A landscape with many peaks, sampled at points; each row gives a point and its height.
A climber steps from a point to whichever of its 2 nearest points has the largest rise for the distance, and stops where none of them is higher. Distance is the straight distance between rows; heights are no part of it.
K_611: [134 137 103 137 173 125  99 144 143 131 104 186 133 148 117 139  95  98
 145 137 166 112 110 152 109 103 102 108]  h=13.5
K_503: [135 149 176 114  71 130 125 144 147 196 115 150 149 141 134 107 135 133
  75  92 136 130 172  98 113 106 157 173]  h=17.2
K_533: [137  85 183 100 122 126  96 150 163 174  94 110  98 111 140 147 117 164
 153  94 133  52 110 139  98 138  92 120]  h=15.0
K_714: [125 125 151 134 130 140 181 136 105  40 104 162 148 182  61 123 115 117
 170 102 186 156 138 116  90 118 118 108]  h=46.0
K_344: [117 147 137 145  90 127  69 114 155 182 153 162 136 163 130 107 104 101
 114 125 119 152 189 148 139 110 194 121]  h=20.6
K_386: [ 97 151 144 114 136 148 153 134  96 127 112  96 114 101  90 140 140 113
 113 171 179 159 106  93 132 105  64  74]  h=9.7
K_565: [140 155 129 117 213  92  87  87 151 134 140  91 100  80 182 162 167 103
 136 164 112 111 110 183 144 118 132  90]  h=18.0
K_217: [114 137  81 108 133  94 112 160 178 143 171 143 139 151 143 166 174 121
 129 161  98 112  80 139 107 101 154  96]  h=15.5
K_909: [120 153  95 122 101 159 165 160 113  90 107 155 136 167 116 125 119 113
 107  85 179 129 180  60 105  99 157 129]  h=13.7
K_637: [158 105 148 123 149 133 161 144 136 103  55 158 119 165 111 119 114 102
 142 117 204  93 110 149  85 115  55  64]  h=6.5
K_394: [159 130 141 137 112 125  75 136 130 159 136 107 124 106 187  96 135 131
  65 124 104 110 152 135 129 127 168 189]  h=25.9
K_801: [161 173 105  71 115 117 123 117 124 100 102 129 117 117 143 140  88 142
 136 151 117 123 128 133 175  93 141 132]  h=59.1
K_196: [117 147 147 130 109 161 148 133 116 143 126  85  99  97  90 163 156 123
 195 138 108  97  84  93 138 159 122 151]  h=48.2
K_419: [158 162  85  93 115 146 160 172 127  87 121 155 126 131 117 131 108 146
 136  92 156  99 124  76 120  98 116 121]  h=11.6
K_656: [ 97 108 120 100 128  96 180 103 103  86 130 150 144 137  74  83  71 172
 116 136 174 208 133 106 129 134 106 142]  h=33.5
K_138: [161 152  71  79 197 160 169 118 147  64 142 154  71 102 127 129 103 165
 194 107 121 117 138 125 158 142 125 112]  h=43.4
K_668: [131  86 127 164 146 157  80 131 148 158  92 110 102 119 134 174 157 110
 122 124 120  59 121 116 102 153 161 167]  h=2.0
K_453: [117 127  89 162 164 125 181 150 111 125  84 123 133 191 128 123 146 105
 110  99 154  90 142  99  56 106  86 127]  h=44.9
K_266: [118 143  67  97 170 154 160 108 113 100 127 137  71  84 119 132  87 152
 146 150 154 155  94  88 180 115  78 102]  h=19.0
K_550: [ 82 115 152 124 139 131  67 121 139 178  77  71  91 108 166 156 134 153
 187 107  59  56 135 130 146 128 163 141]  h=13.4
K_928: [142 130 109 125 148 131 165 130 115 130  61 164 139 176 125 167 144  93
 119  99 148 100 166  90  65 123 131 116]  h=39.9
K_643: [ 92 149 137 133  91  94 130  77 115 156 117 146 144 177 125 114  84 116
 141 105  64 183 185 133 154 113 175 148]  h=50.2
K_249: [158 153 195  85  77 165 146 134 106 139 170  91 151  97 121 109 114 124
 124 124 106 148 133 113 150 106 129 116]  h=17.0
K_131: [109  81 111 131  90 103  64 167 131 148 165 141 141 153 106 113 126 137
  97 172 151 173  94 159 128 134 104 116]  h=42.9
K_361: [118 139 115 132 129 120 156 145 118  62 159 113 102  53 129 148 170 130
  95 165 211 179  95 134 145 131  94 118]  h=12.2
K_852: [ 94 111 130 148 136 145 100 161 118 132  86  98 100 121 125 131  93 155
 187  72 148  77 133 113 115 162 123 145]  h=33.4
K_690: [114 136 140 113  61 144 130 157 129 161 125 155 127 165 119 127 127 118
  72  86 168 145 194  72 102 114 145 125]  h=15.7
K_717: [ 94  90 138 164 114 150 130 140 124 200 120 161 145 167  96  79 144  81
  60 109 158 179 175  91  78 126 119  89]  h=39.5
K_311: [120 143 124 139 157 133 102 145 118 138 123  86 115  77 136 104  98 163
 177  99 144  84 104 114 142 146 106 166]  h=31.1
K_218: [150 117 115 158 100 126 124 171 123 126 148 163 155 132 133  96 160 123
  87 135 156 144 101 143 102 148 106 179]  h=31.7
K_234: [112  75 161  90 129  80 116 126 121  87 140 121 132 149 102 158 113 145
 124 138 160 138 113 147 102 162 136  85]  h=47.5
K_820: [141 154 149 132  69 131 133 104 121 152  97 105 155 154 119 149 167 128
 127 150  83 123 146 124 149 132 212 179]  h=21.7
K_331: [117 132  81 145 123 124  98 165 137 166 171 143 136 108 126 102 144 120
  96 189 124 183  89 133 140 132 101 125]  h=39.2
K_942: [133 148 114 100 140 117 173 141 117  66 151 104 106  67 167 183 204 124
 112 152 165 141 102 107 127 142 116 126]  h=13.3
K_755: [155  28 145 161 157 110 155 130 132 103  76 162 130 152 141 114  91 108
 115 107 204  92 114 148 103 142  55 103]  h=8.1
K_116: [121 134 158 149 108 157 156 130  98  86  47 137 129 184  73 131 113  88
 163 114 163 130 141 115 118 107 101 115]  h=52.6
K_108: [146 120  72 152 169 142 161 149  98  17  96 159 113 156 128 135 102 130
 141 120 192 117 140 137  87 107 108 133]  h=36.1
K_920: [137 109 149 128  99 146  87 135 104 128 132 120 113 122 144 121  97 109
  93 110 138 132 167 119 115 139 165 146]  h=25.4
K_684: [107 127  82 154 113 144 119 122 120 173 167 131 140 109 131  80 110 131
 116 151  97 179 100 109 168 139  95 163]  h=35.9
K_343: [126 169 128  96 108  88 154 113 106 100 119 109 146 103 173 169 119 134
 111 156  83 146 103 130 174  97 108 145]  h=54.2
K_546: [165 123 182 118 119 103 141  76 167 175  57 160 153 182 122 177 154 104
 105 124 116  85 164 152 106 115 186 120]  h=46.7
K_787: [106 140 134 125  79 163 129 146 120 197 154 168 156 133 105  39 137 132
 105 103 109 201 171 104 104 148 120 154]  h=47.1
K_950: [149 113 106 151  89 161 116 171 116  98 153 127 134 133 112  68 137 142
 122 101 167 128 124 114 103 160 123 188]  h=29.4
K_276: [ 92 137 142 141  82 158 170  87 113 153 147 161 145 152 109 101  85 103
 161  91  59 186 178 107 148 123 149 142]  h=54.4
K_699: [129 127 117 120 121 107  94 151 108 107 124 124 133 132 125 101  95 148
 104  92 164 125 133 101 110 148 140 169]  h=27.1
K_935: [140 115 106 172 138 177 169 143 105  44 103 144 143 174  90 127 135  98
 142  93 185 121 154 113  77 130 145 132]  h=40.6
K_194: [ 80  83 106 146 170  90  99 138 102 110 155  82 123 113 194 129 124 149
 121 108  68 118 131 152 108 166 121 132]  h=12.8
K_210: [107 134 118 124 132 109 136  56 117 112 147 152 142 144 118 117  65 131
 141 144  77 186 153 127 194 115 167 123]  h=45.8
K_59: [171 160 140  85 112 135 130 156 131 144 156 122 116  92 178 105 108 177
 169  92  75  79 107 135 125  89  92 160]  h=27.9
K_737: [121 101 167 166 112 183  74 118 147 193  95  92  74 111 137 192 161 114
 111 106 107  76 180 114 129 137 187 174]  h=1.5
K_519: [165 141 106 131 119 105 147 163 146  80 138 139 155 121 108 124 180 128
  91 154 195 146  94 110 122 157 137 153]  h=35.0
K_907: [146 115 143 159 103 143 115 122  98 115  60 146 150 150 126 135 125  99
  86 136 124 140 151 149 114 166 140 186]  h=23.8
K_530: [132 114 205 117 123 127 136 103 147 166  97 142 128 161 129 138 114 116
 166  77 100  67 156 170  58 109 109 108]  h=12.1
K_432: [134 140 187 126 101 113  83 107 161 171 166 111 143 145  88  87 104 127
 164 153  93 141 118 193 145  99 149 123]  h=16.7
K_251: [140 172 124 117 127 157 165 160 138 152 149 123 130 111  89 125 146 128
 197 111 133  96  92 108  96 118  67 114]  h=24.9
K_47: [ 88 111  64 136 185 107 112  93 106 100 155 104 102  86 120 135  92 147
 121 154 118 178 125 113 172 151 118 135]  h=14.7
K_706: [115 137 109  93 151  65 143  91 116 107 142 148 147 121 104 104  66 162
 117 149 136 187 113 128 189 123 108 159]  h=37.9
K_137: [179 166  94  68 179 147 170  67 161 116 145 156  97 115 124 121  99 153
 157 122 110 114 118 101 204 131 143  97]  h=49.9
K_223: [143 144  71 152 144 132 138 142  98  46  97 143 114 127 150 131 120 122
 119 136 179 117 107 124 142 121 106 170]  h=32.6
K_482: [128 143 138 105 132 168 111 151 134 157 150 148 101 123 112 120  90 103
 127  88 162 113 160 105 100  84 132  54]  h=20.8
K_889: [131 132 115 175 154 133 103 125 140 110 144 131 143 147 164 166 122  94
 149 124  66  93 129 192  88 113 157 141]  h=19.4
K_645: [101 127 179 106  79 164 130 145 106 151 156 144 125 132 124 114  96  99
 135  74 129 162 176  95 107  76 125  66]  h=19.1
K_958: [139 125 159 132 141  81 108  79 111 105  88 113 152 151 145 136 119 123
  99 136 115 126 128 183 120 155 151 178]  h=25.0
K_94: [136 155  75  95 180 145 152 131 137 115 119 150 101 126 112 139  98 141
 212  78  95 107 158 121 111 138 119 118]  h=39.3
K_445: [104  80 128 141 107 106 103 175 144 125 143 120 116 136  99 132 139 134
 121 164 193 143  69 145 119 145  63  87]  h=47.4
K_492: [114 127 137 142  76 130  48 143 138 211 130 154 141 133 113 104  90 128
 102 147 110 162 150 134 147 110 147 162]  h=19.2
K_378: [113 153 135 160 189 136  82 120 146 158 148  82 113  58 163 147 145 110
 171 166 105 121 103 182 146 135 115 127]  h=18.7
K_375: [171 127 142  77 114 106 110 159 153 115 151 123 117 116 172 140 133 142
  96 128 134  92 111 145 123 112 128  97]  h=9.4
K_465: [100 125 136  73 129 152  86 142 150 179  61  98  76 118 151 158 134 150
 177 101  51  54 152 142 114 132 119  91]  h=14.2
K_225: [109 122  82 191 148 127 137 149  82  63  68 109  93 165 129 103 155 100
  97 151 188 128 103 145 152 119  80 155]  h=29.2
K_599: [127 146  61 133 128 138 137 179 147 125 186 170 142 145 141 162 141 114
 125 145 122 121 124 110  94  91 149  82]  h=14.1
K_818: [ 83  94  98 151 118 113  81 150 104 155 102  95 135 106 163  89 142 162
 115 131  85 146 101 140 143 171 116 193]  h=36.9
K_99: [ 87 132  92 100 129  99 125 133  96  98 122 102 129  89 170 162 142 126
  79 176 111 167  98 103 167 100 104 124]  h=50.4
K_815: [171 186 141 119 145 142 189 145 150 123 182 142 131  86 108 112 140 117
 159 116 169 128 105 136  93 114  69 137]  h=26.8
K_531: [108 101 114 132 156  90  62 137 162 150 139 157 140 167 106 132  64 127
 136 129 139 117 126 181 109 111 122  85]  h=11.9
K_300: [113 129 187 109 134 140 128 117 109 107  78 140 131 142 120 134  70 120
 169  65 116 103 168 156  85 117  97 109]  h=11.4
K_446: [164 144 135 128 102  93 140 112 156 129 181 108 148 126  86 108 165 144
 160 152 118 140  99 128 163 166 193 163]  h=29.3
K_613: [130 162 126  91 164 144 160 102 104 137 146 124 102  84 122 140  84 131
 169 139 121 139 120 119 160 120  90 101]  h=21.0
K_115: [132  64 150 153 110 134  88 153 124 138 129 133 132 113 167 128 108 126
  68 126 149 117 104 164 112 133  66  99]  h=9.0
K_162: [110 116 109 127 127  88 126  55 116 118 154 139 143 130 113 101  79 147
 130 173  94 204 105 163 200 146 111 129]  h=41.6
K_606: [151 139 107 118  70 107 114 139 160 150 181 143 155 158 107 117 138 149
 131 142 104 139 119 121 163 125 213 149]  h=27.3
K_835: [136 148 170 116 109 138 173  69 121 110 160 128 157 113  75 129 117 126
 168 147 113 164  76 143 190 179 125 142]  h=38.2
K_487: [152  93  86 167 130 136 144 161 124 122  82 118 115 152 166 138 174  96
  72 130 162  77  93  90  89 123  98 150]  h=3.6
K_695: [107 108 112 145 115 118 110 132 126 150 140 166 174 172 103 115 145 108
  84 148 103 173 157 138  86 136 147 108]  h=39.7
K_992: [171 122 171 117 105 121  55 126 151 140 119  74  94 101 142 117 159 153
 122 129 127  65 106 144 139 129 179 170]  h=32.7
K_150: [136 158 105 137 183 103 106 120 138 111 110 145 124 116 144 173 103 105
 145 165 124 112 116 181 129  99 104 121]  h=14.9
K_580: [108  72 145 156 144  93  61 156 170 180 143 132 141 134 132 114  76 149
 147 134 142  92  94 177 117 139  93  96]  h=10.8
K_676: [138 147 127  90 128 139 161 162 130  88  79 147 100 134 102 126 145 128
 145 142 181 113 104 146 105 109  42  78]  h=6.9
K_884: [108 113 131 157 151 156 112 131 126 165 128 134 133 131 158 172 123  87
 129 135  79  90 119 151  83 105  99 100]  h=18.5
K_622: [140 144 140  73 128 158 219  80 145 105 172 166 128 104 101 137 117 161
 118 122 131 118  84  78 206 142 109  70]  h=29.8
K_785: [145  94 152 176 109 186 143 152 123 116  84 140 118 124 158 167 138  88
 120 138 151  67  94 165 103 112  54 105]  h=5.5
K_469: [143 171 130 143 125 145 167 121 135 141 158 156 192 123  82 111 155 103
 127 182 133 194 107 126 157 151 120 129]  h=32.8
K_450: [104 122 107  88 159 123  94 157 133 160  91 118  89 123 188 169 138 133
 157 132  77  72 125 139 127 126 107  63]  h=15.2
K_698: [131 136 110 149 129 132 129 132 121 116 127 105 141  95 189 127 187 121
 101 132  72 120 104 130 120 145 146 207]  h=19.9
K_81: [121 111 129 180 151 147 121 156 114 159 116 108 136 130 128  97 129 113
 107 125 161 111 108 128  83 121  64 142]  h=28.0
K_13: [133 157 145 167 170 140 121 112 162 167 185  93 119  90 130 126 141 136
 193 145  78  99 100 178 127 127 115 156]  h=19.3
K_43: [119 141 178 119  97 136 155 108  97 132 109  83 136 112  85 119 129 139
 151  91 147 138 145  92 112 172 138 188]  h=39.1
K_20: [105 118 130 116 141 150 156 121 106  52 131 152 137 145  78 168 112 119
 126 143 163 173 169 110 112 138 189  78]  h=51.9
K_534: [125 179  99  79 208  86 118 110 160  95 106 141  88  91 162 166 114 143
 158 164 127 139 134 180 170 104 104  89]  h=16.1
K_925: [118  64 123 181 135 112 106 145 131 119  99 124 108  98 197 146 142 112
  92 133 180  95  64 158 138 152  59 110]  h=7.8
K_354: [162 173 136  90 109 135 178 127 116 103 146 114 141 104 131 174 170 136
 142 159 109 128 129 104 173 120 195  80]  h=15.4
K_523: [139 138 154 136  83 153 186 117 108 127 172 104 152 112  70  95 149 138
 145 105 134 155 111  65 143 188 135 178]  h=42.5
K_777: [137 154  91 103 172  89 149 119 156  82 192 116 114 105 150 164 165 152
 167 152 107 132 100 153 156 119 151  93]  h=15.6
K_411: [165 160 156 128 152 148 134 114 117  84 170 141 150 120 130 113  89 117
 172 117 106 145 131 172 131 110 114 142]  h=29.5
K_126: [112 146 149 145  94 131  86 134 152 206 122 136 126 135 112 100 105 144
 115  97 101 121 170 126 126  89 147 197]  h=18.3
K_849: [113 121  82 143 194  77 113 123 158 115 169 126 125 115 150 164 168 117
 139 157 109 140 110 158 121 126 161 118]  h=16.8
K_444: [ 97 121 140 137  89 144 118 146 134 183 152 193 163 161 121  87 151 105
  86  94 128 206 204 122  84 133 162 105]  h=43.1
K_937: [132 130  81 118 140  75 142  81 154 117 184 131 130 141 152  75 123 180
 125 116  79 143  83 116 194 142 148 160]  h=29.9
K_916: [148 113 207  91 105 143 119 123 104 117 172  82 113 105 127 112 101 138
 149 102 117 133 138 149 124 125 125  91]  h=16.5
K_898: [137 126 156 115 173 110 144 124 110  89  90 149 150 135 127 122  66 123
 136  86 163 130 146 154  77 119  88 136]  h=10.6
K_332: [148 141 128 137 138 126 139 138 133 115 134 180 190 139  84 118 128  92
  95 155 154 178 132 138 117 132 145 125]  h=36.0
K_60: [134 115 180 141 100 140  46 110 136 162 148  55 103  81 145 106 159 170
 123 145  81 110 117 135 168 127 175 195]  h=33.8
K_906: [155 159 158 108 120 148 212  68 140 109 151 170 175 126  85 126 105 139
 129 128 118 140  91  84 217 157 136 129]  h=34.3
K_493: [107 123 126 109 135 143 154 161 105  97  89  99  88 148  98 135 156 109
 122 144 204 117 103 104 111 103  69  46]  h=8.2
K_946: [113 125 102 132 165  59 102  99 131  90 160  92 128 121 176 103 122 166
 162 121  84 129 100 163 171 136 150 165]  h=27.6
K_284: [125 102 190  98 133 119  80 141 122 138 131  84 107 122 124 141  97 145
 159  98 128  87 134 158  97 141 122  84]  h=15.8
K_511: [142 144 100  90 120  85 146 177 139  87 108 144 135 124 133 173 186 137
  96 162 196 131  74 120 127 120 119 128]  h=39.0
K_912: [167 162 136  66 130 181 198 112 121  90 142 155 130  94  95 128 116 138
 159 143 157 145 133  63 179 122 114  67]  h=26.0
K_243: [155 134 132 126  85 118  93 134 165 178 140 129 134 165 143  93 192 144
  73 129 122 132 162 122 130 158 227 167]  h=23.1
K_856: [124 174 125 119  85 143 176 116 130 127 121 175 173 147 112 155 128 125
 152 134 114 136 189  69 172 125 211  97]  h=18.6
K_832: [ 69  67  54 171 142 125  58 160 101 146 104 124 141 133 170  97 146 147
  87 138 106 158 110 142 128 178 106 146]  h=39.4
K_588: [170  89 136 141 118 125  90 114 164 164 145 102 126 150 162  85 229 162
  60 107 107 102 165 140  94 154 211 162]  h=22.0
K_609: [132  54 131 208 118 136 151 142 124 121  83 125 105 136 152 120 159  82
  96 143 186  95  77 172 114 142  41 116]  h=6.6
K_95: [102 133 122 117 164 156 116 133 121 122 104 121  95 135 122 141  70 150
 217  51 125  92 177 123 105 156 134 111]  h=36.2
K_866: [121 163  87 182 162 156 147 169 108 158 131 108 104 132 136  79 138  88
 123 135 170  95 107 111  97  75  40 132]  h=25.3
K_232: [133 152 100 117 108 145 214 115 120 110 162 157 156 124 124 160 140 146
 136 136  78 121 153  53 179 122 195  88]  h=16.9
K_244: [190 158 124  65 118 163 139 175 131  76 128 141 114 107 148 162 140 136
 134 115 154  99 127 125 107 120 119 117]  h=10.3
K_982: [145  86 156 145 185  92 107 124 132  92  94 149 134 122 150 117  78 124
 102 111 196 120 118 169  92 152  75 136]  h=9.5
K_620: [149  92 164 114 147 128 133 132 162 199  78 124  91 134 144 159 147 129
 143  73 122  38 136 105  75 146 114 107]  h=14.0
K_582: [143  64 137 167 117 163  95 135 151 195 135 128 122 137 126 114 208 137
  78 113  79 124 160 152  77 157 172 174]  h=21.1
K_479: [141 132 144 108 160  94 131 100 155 162  41 167 112 178 136 171 121 104
 110  96 133  91 179 109  97 128 168 127]  h=42.4
K_277: [ 89 114 124 147 172 113 108 102  99 128 167  66 134  87 141 109 122 131
 132 128  87 163 130 131 136 165 126 139]  h=13.6
K_296: [167 179 173 153 139 158 163 105 131 125 157 140 173  99 102 111 123  92
 149 162 101 158 128 163 135 126 123 150]  h=30.7
K_543: [155 106 128 111 133  68  63 108 156 164 144 121 135 161 164  70 140 140
  48 134 137 145 141 163 113 127 162 118]  h=7.7
K_834: [126  68 181 152 113 106  72 137 165 185 156 122 141 122 124 104 110 124
  91 142 115 122 116 181 117 145  89  98]  h=9.9
K_603: [136 122 186 120 130 128 137  91 125 109 128 126 163 152 104 146 132  89
 117 122 123 130 166 158  98 136 178  85]  h=54.3
K_657: [119 144 104 159 146  80 112  63 131 149 160 105 135 162 150  63  96 136
 146  99  93 160 186 153 130 126 185 120]  h=6.1
K_430: [104 153 114  67 145  89 184 126 115  84 111 153 128 128  84 164 121 157
 172 163 146 165  97 132 156 115  86 100]  h=39.6
K_951: [137  71 111 188 162 144  94 142 137 130 113 104 117 106 169 147 173  90
  94 136 152  95 100 108 100 164 120 155]  h=2.7
K_953: [141 145 127 175 150 146 131 108 122 140 179 108 142 109 152 139 147 111
 167 136  54 102 138 160 111 127 154 158]  h=19.8
K_272: [ 90 122  86 166 125 121 171 163 101  56 100 108  88 158 104 118 163 126
  92 188 208 152  99 137 144  96  80 111]  h=26.2
K_882: [109 148 104 108 120 125 205 124 119  76 113 160 114 132  59 107 109 154
 172 153 174 168  90 122 166  94  52 105]  h=34.7
K_345: [111 121 120 124 142  77  70  92 117 153 139 125 133 152 158  66 112 131
  81 115  98 174 204 154 120 137 171 123]  h=6.8
K_338: [132 104 134 100 137  71 143 151 144  97  98 134 138 145 121 168 153 137
 111 133 172 118  96 138 100 150 101 113]  h=43.2
K_34: [104 114 106 127 147 131 214 110 112  58 134 146 127 130  83 104 104 162
 139 150 180 192 139  91 137  93  89 111]  h=29.6
K_743: [134 123 124 131 136  87 133  98 113  87 149 118 149 152 144 111 124 150
 139 136  88 166 134 189 145 140 163 151]  h=26.3
K_256: [117 132 182  83  64 130 163 147  91 114 163 121 155 126 116 112 109 140
 115  93 122 176 176  89 115 102 129  91]  h=17.9
K_948: [137 145 143 137 100 159  88 119 128 139 154 132  92 135 158 129 114 115
  98  93 150 140 196 112 149 145 230 152]  h=24.0
K_800: [140 148 158 155  89 131  90  88 149 185 146 125 135 135 116  69 105 150
 156 135  58 121 153 174 146  93 158 181]  h=17.4
K_577: [138 119 128 164 124 142 113 134 145 159 160 100 131 112 142 118 210 145
 110 114  58  95 137 138  94 135 172 203]  h=20.4
K_807: [139 144 136 125  71 154 106 107 137 136 168 143 127 158 128 109  95 118
 136 113 125 157 189 123 187 109 237 115]  h=22.3
K_241: [170 164 169 116 176 113 137 127 152 124 162 130 143 107 115 114 121 114
 151 104 150 125 119 171  98 134  98 137]  h=28.4
K_17: [171 138 160 104  86 120  97 148 159 112 153 115 130 130 116 133 153 147
 145 149 132 101  81 160 145 136 172 162]  h=31.3
K_494: [ 91 106 146 128 126 101  86 160 133 110 152 120 116 115 106 167  97 136
 145 160 153 129  83 178 131 150  98  78]  h=52.4
K_102: [ 87 129  57 136 160 123 137 127  91  97 117 105  89 109 146 143 114 137
 154 151 119 132 101  73 170 124  94 126]  h=16.6
K_403: [114 126 125 151 105 155 190  88 100  90 150 125 129 113  96 145 130 117
 158 154 118 165  74 108 175 165  93 148]  h=41.5
K_574: [ 91 104  89 123 131  77 111 152 109  91 108 125 120 107 170 136 161 148
  62 164 154 186  93 122 140 124  79 138]  h=46.3
K_627: [132 155 123  81 202 105  85 113 158  95  82 118  78  93 195 177 167 124
 152 154 110 104 118 194 153 130 113  71]  h=17.1
K_819: [118 153 129 159  93 176 155 128 121 147  98 125 119 148  61 164 153 116
 191 122 128 113 132  79 123 159 159 169]  h=53.2
K_265: [129 149  25 121 153 159 121 171 128 117 146 164 100 130 143 157 116 121
 164 149 126 116 118  99 129  76 107  91]  h=12.4
K_825: [ 86  59 103 162 131 107  83 146 102 108  90 125 133 133 172 142 142 133
  57 164 125 163 112 147 139 164  94 147]  h=42.6
K_712: [123 131  52 125 184  98 122  97 120 105 171 136 128 101 155  96 116 161
  89 163 111 190 131 124 181 134 156 159]  h=13.2
K_379: [148 144 124 120  77 124  85 154 159 163 131 160 133 152 107 133 155 127
 115 138 146 107 146 107 148 132 231 148]  h=25.1
K_579: [ 88  84 133 169 115 130 132 126 124 161 115 140 131 181 127 118 126 103
  99  74 144 131 169 112  61 137 105 114]  h=45.0
K_393: [114 146 147 141  87 162 142 115 119 185 163 136 145 134 121  93 140 118
 122 110  68 174 179 124 121 130 171 149]  h=50.6
K_30: [148 127 123 103 138  96  94 146 150 133 172 136 157 129 156 105 117 130
  67 143 133 143 140 137 115 102 143 114]  h=8.6
K_639: [119  66 150 132 157 138 110 108 107 150 102 130 122 131 180 173  87  95
 116 118  92  96 159 144  91 113 105  55]  h=17.7
K_858: [135 133 145 113 132 136  90 161 151 161 122  88  98  81 172 110 110 197
 176  85  92  47 111 134 139 117 112 169]  h=29.1
K_967: [141 156  70 113 166  98 133  76 140 119 174 122 148 132 163  95 133 155
 106 153  98 158 154 124 185  97 196 107]  h=12.0
K_219: [123 144 134 138  81 133  99 118 113 150  65 114 150 126 128 137 139 117
  85 157  89 146 145 124 138 137 167 206]  h=22.7
K_729: [100  49  96 174 156 113 153 135 117 151  87 114 106 165 148 121 130 106
 101  79 172  83 139  91  61 120  85 104]  h=52.0
K_408: [ 73  88 137 164 133 122  85 147 127 160 124  82 122 103 181 139 121 163
 146  94  71  71 134 135 114 140 137 151]  h=12.7
K_339: [123 137  74 134 118 111 141 107 127 152 150 140 149 125 127  92 151 157
 115 132  83 164 112  95 172 162 151 174]  h=32.9
K_184: [131 121 147 156 114 130 116 133 136 157 132 123 160 128 121 122 141 120
  97 148 116 111 115 133  96 126 102 183]  h=29.7
K_634: [ 99 141 172 117  98 109 134 123 104 136  66 122 121 158  67 135 101 125
 174  72 169 123 136  95 102 148 130 154]  h=41.3
K_273: [141 113 147 118 157 147 134 108 124  99 101 145 130 143  86 171 117  83
 120 131 183 132 150 131  81 143 149  77]  h=61.6
K_312: [133 150 147 126  70 168 181  87 127 167 128 106 129 123  66 133 146 128
 160 117 112 119 123  43 163 155 175 175]  h=47.2
K_337: [ 79  90  98 120 157 122  84 144 113 133  99 112 114 132 180 175  87 132
 122 133 103  94 138 129 115 110  90  59]  h=16.4
K_537: [117 142 119  91 143 121 176 146 119  53 123 151 148 124  99 175 147 134
 117 169 162 158 135 123 124 122 131  92]  h=45.1
K_439: [ 97 124 130 162  86 168 155 134  88 122 124  82 119 101 112 152 169 131
 165 155 102 132  71 118 149 145  65 157]  h=45.2
K_593: [151 143 143 113  86 115 107 139 122 151 164 106 125 112 182  78 104 159
 112 102  80  99 137 130 139  78 131 174]  h=26.9
K_753: [ 98 125 170 160  84 136 140 124 114 146  40 131 136 202  77 114 135  96
 134  89 174 119 142 102  91 118 113 161]  h=46.2
K_600: [179 186 113 112 129 134 112  90 153 154 145 146 125 126 121 110  98 126
 164 152 108 128 125 128 203  94 165 128]  h=52.5
K_280: [124 179 161 130  69 148 155 131 126 168  88 147 176 137  83 160 153  97
 134 151 122 128 173  84 150 130 193 142]  h=20.3
K_902: [179 167 123 109 153 123 161  32 159 148 160 141 122 125 136 106 100 143
 128 141 104 112 114  98 222 117 178  98]  h=58.9
K_589: [128  55 171 148 120 134 136 120 168 211 116 153 117 149 133 155 121 113
 136  86  98  64 152 142  79 113 121 110]  h=12.9
K_905: [155 170 121  63 157 100 174 135 148  82 149 109 113  82 114 164 173 149
 153 142 154 128 101 129 147 149 127 108]  h=14.5
K_141: [115 113 140 127 111 155 154 142 103  93 152  82 120  99  98 133 154 110
 101 167 172 183 106 114 122 151  82 105]  h=10.9
K_119: [113 155  91 129 167 125 162 136 116 150 159 103 133 100 104 141 128 123
 155 136 137 134 102  93 115 120  84 119]  h=23.0
K_783: [154 109 130 156  98 174 141 178  87  80  88 118 114 147 146 140 142  98
  93 129 174  94  98 113 111 102  80 111]  h=4.7
K_41: [141 157 137  92 121 182 170 151 110 103 143 142 127 111  87 136 114 116
 132 111 162 152 164  80 118  90 140  66]  h=23.2
K_68: [113 107 128 135 100 128  82 127 122 165 158  82 123  87 172  84 149 169
 126 138  63 139  95 111 170 144 137 194]  h=35.1
K_275: [169 161 195 113 104 145 157 109 143 140  98 134 168 154 121 167 161  95
 132 147 102  99 167 142 118 119 184  84]  h=50.5

Where does a climber stop that starts at each point below?
K_17 -> K_801
K_280 -> K_494
K_668 -> K_953
K_543 -> K_218
K_800 -> K_218
K_982 -> K_819
K_256 -> K_819
K_394 -> K_902
